Each row is a point on a landscape with many valleys, with its height.
A ball rolls from a point to the lowest of its 5 nearest points, and stops where none of them is lower. Distance is the straight distance between rows; heights are no part of it.
(578) height 134: [144  82 165 147 125  68 135 149 149 104]
(106) height 142: [141  87 150 149 139  62 137 180 126 124]
(734) height 252: [114 155 118  81 111 175 113  59 105 134]
(445) height 532: [117 154 123  81 107 180 111  46 106 121]
(100) height 458: [136  90 144 151 150  60 137 198 113 129]
(440) height 168: [143  88 162 151 112  83 138 137 151 103]
(499) height 325: [ 83 177 105  93 173 162  99 139  65 180]
(678) height 227: [138 102 144 155 119  89 134 162 135 119]
(542) height 502: [130 142 110 110 111 163 131  82 140 133]
(703) height 413: [116 159  96 111 140 154 121 133 111 161]
(110) height 760: [137 122 126 146 107 137 140 114 156 115]
(381) height 53: [122 134 113 153 137 119 134 184 117 144]
(513) height 590: [147 113 146 149 102 138 135  94 167  93]
(510) height 280: [122 154  99 131 135 144 128 155 118 157]
(204) height 300: [144  96 157 155 107 103 138 125 159  97]
(239) height 253: [106 168 101  89 141 159 108 118  89 163]
(179) height 653: [134 134 119 122 107 158 132  91 147 121]
(96) height 665: [139 127 122 133 105 153 135  89 161 111]
(374) height 605: [145 101 160 153 103 120 140  96 175  79]
(392) height 612: [142 139 124  95 108 181 130  37 144 103]
(420) height 629: [132 121 126 157 132 106 131 179 118 135]
(229) height 279: [ 90 178 115  81 142 168  91 107  67 168]
(746) height 350: [152  77 182 145 115  81 138 107 176  69]
(9) height 313: [101 173 100  93 155 160 105 131  82 173]
(125) height 622: [150 102 159 153 104 131 142  89 181  76]
(453) height 163: [107 163 104  89 125 164 112  99 100 156]
(488) height 177: [147  81 170 149 116  74 139 130 155  94]
(656) height 274: [136 113 138 154 115 105 131 159 136 121]
(17) height 751: [128 120 122 160 139 106 132 194 114 140]
(692) height 299: [ 83 179 113  85 156 167  85 118  57 177]
(517) height 155: [155  66 191 129 134  58 141 105 189  64]
(326) height 817: [133 106 134 158 134  85 136 189 119 133]
(368) height 284: [152  72 185 139 123  62 142 115 177  75]
(535) height 344: [101 169  96 103 158 159 113 142  92 171]
(243) height 624: [127 143 108 113 113 155 129 100 134 137]
(679) height 606: [144 134 125 117 106 171 133  61 160 102]
(111) height 178: [140  92 154 153 114  89 137 142 147 108]
(627) height 504: [149  92 177 154 105 111 137  93 180  65]
(188) height 600: [125 143 107 127 119 143 130 129 133 142]
(167) height 616: [148 134 128 111 108 174 130  43 163  95]
(546) height 174: [135  88 143 150 161  56 136 212 104 135]
(534) height 211: [146  68 178 136 130  53 142 130 163  89]
(751) height 244: [116 157 101  98 126 160 120 110 110 151]
(97) height 478: [130 146 118  93 109 175 126  57 133 121]
(385) height 647: [153 113 151 148 103 150 137  74 179  80]
(38) height 566: [121 147 123  83 107 179 118  46 123 120]
(553) height 409: [109 164  95 110 156 149 122 148 103 170]
(803) height 150: [126 121 122 158 148 100 133 206 103 143]
(804) height 481: [123 148 103 125 126 143 128 137 123 151]
(574) height 479: [112 157  93 129 156 142 128 171 105 162]
(774) height 271: [135 121 129 155 117 114 134 150 138 128]
(92) height 508: [120 145 103 139 143 131 132 174 117 155]
(796) height 218: [125 152 111  91 112 169 120  75 120 135]
(476) height 609: [128 100 136 157 173  70 137 225  93 141]
(606) height 692: [128 150 128  81 102 186 119  29 123 110]
(607) height 563: [130 132 116 142 113 135 133 133 141 131]
(422) height 558: [114 149 100 140 149 131 130 188 106 159]
(762) height 586: [118 122 121 159 159  99 134 213 101 145]
(244) height 746: [132 131 119 129 105 149 135 102 149 122]
(257) height 591: [106 149 100 148 172 133 134 206  96 165]
(461) height 500: [132 133 119 151 123 116 133 167 128 139]
(689) height 475: [131 145 117 104 109 166 130  69 138 122]
(94) height 119: [142  80 159 147 132  57 134 161 141 112]
(195) height 501: [104 160  92 133 176 146 126 190 100 175]
(766) height 393: [102 170  94 113 174 155 116 158  89 177]
(224) height 618: [146 128 130 130 105 161 133  71 169  95]
(138) height 534: [145 111 147 153 103 129 137 104 165  96]
(137) height 321: [107 162 117  80 114 169 101  71  94 145]
(81) height 913: [134 105 138 160 151  75 137 207 106 137]
(367) height 250: [ 99 174 111  82 141 163  99 106  79 166]
(490) height 95: [141  77 158 138 142  48 136 175 133 121]

Where does a ball stop that starts at each point below?
(774): (490)
(257): (510)
(656): (490)
(546): (490)
(535): (453)
(195): (453)
(229): (453)
(703): (453)

Call two points neighbours if one is among the 5 nearest of the other. Go from one point of each pair to the other, from neighbour to neighbour, staying as low as possible. Name the highest point that can't be avoided.
(517), (453): (92)
(490), (381): (461)
(517), (490): (488)
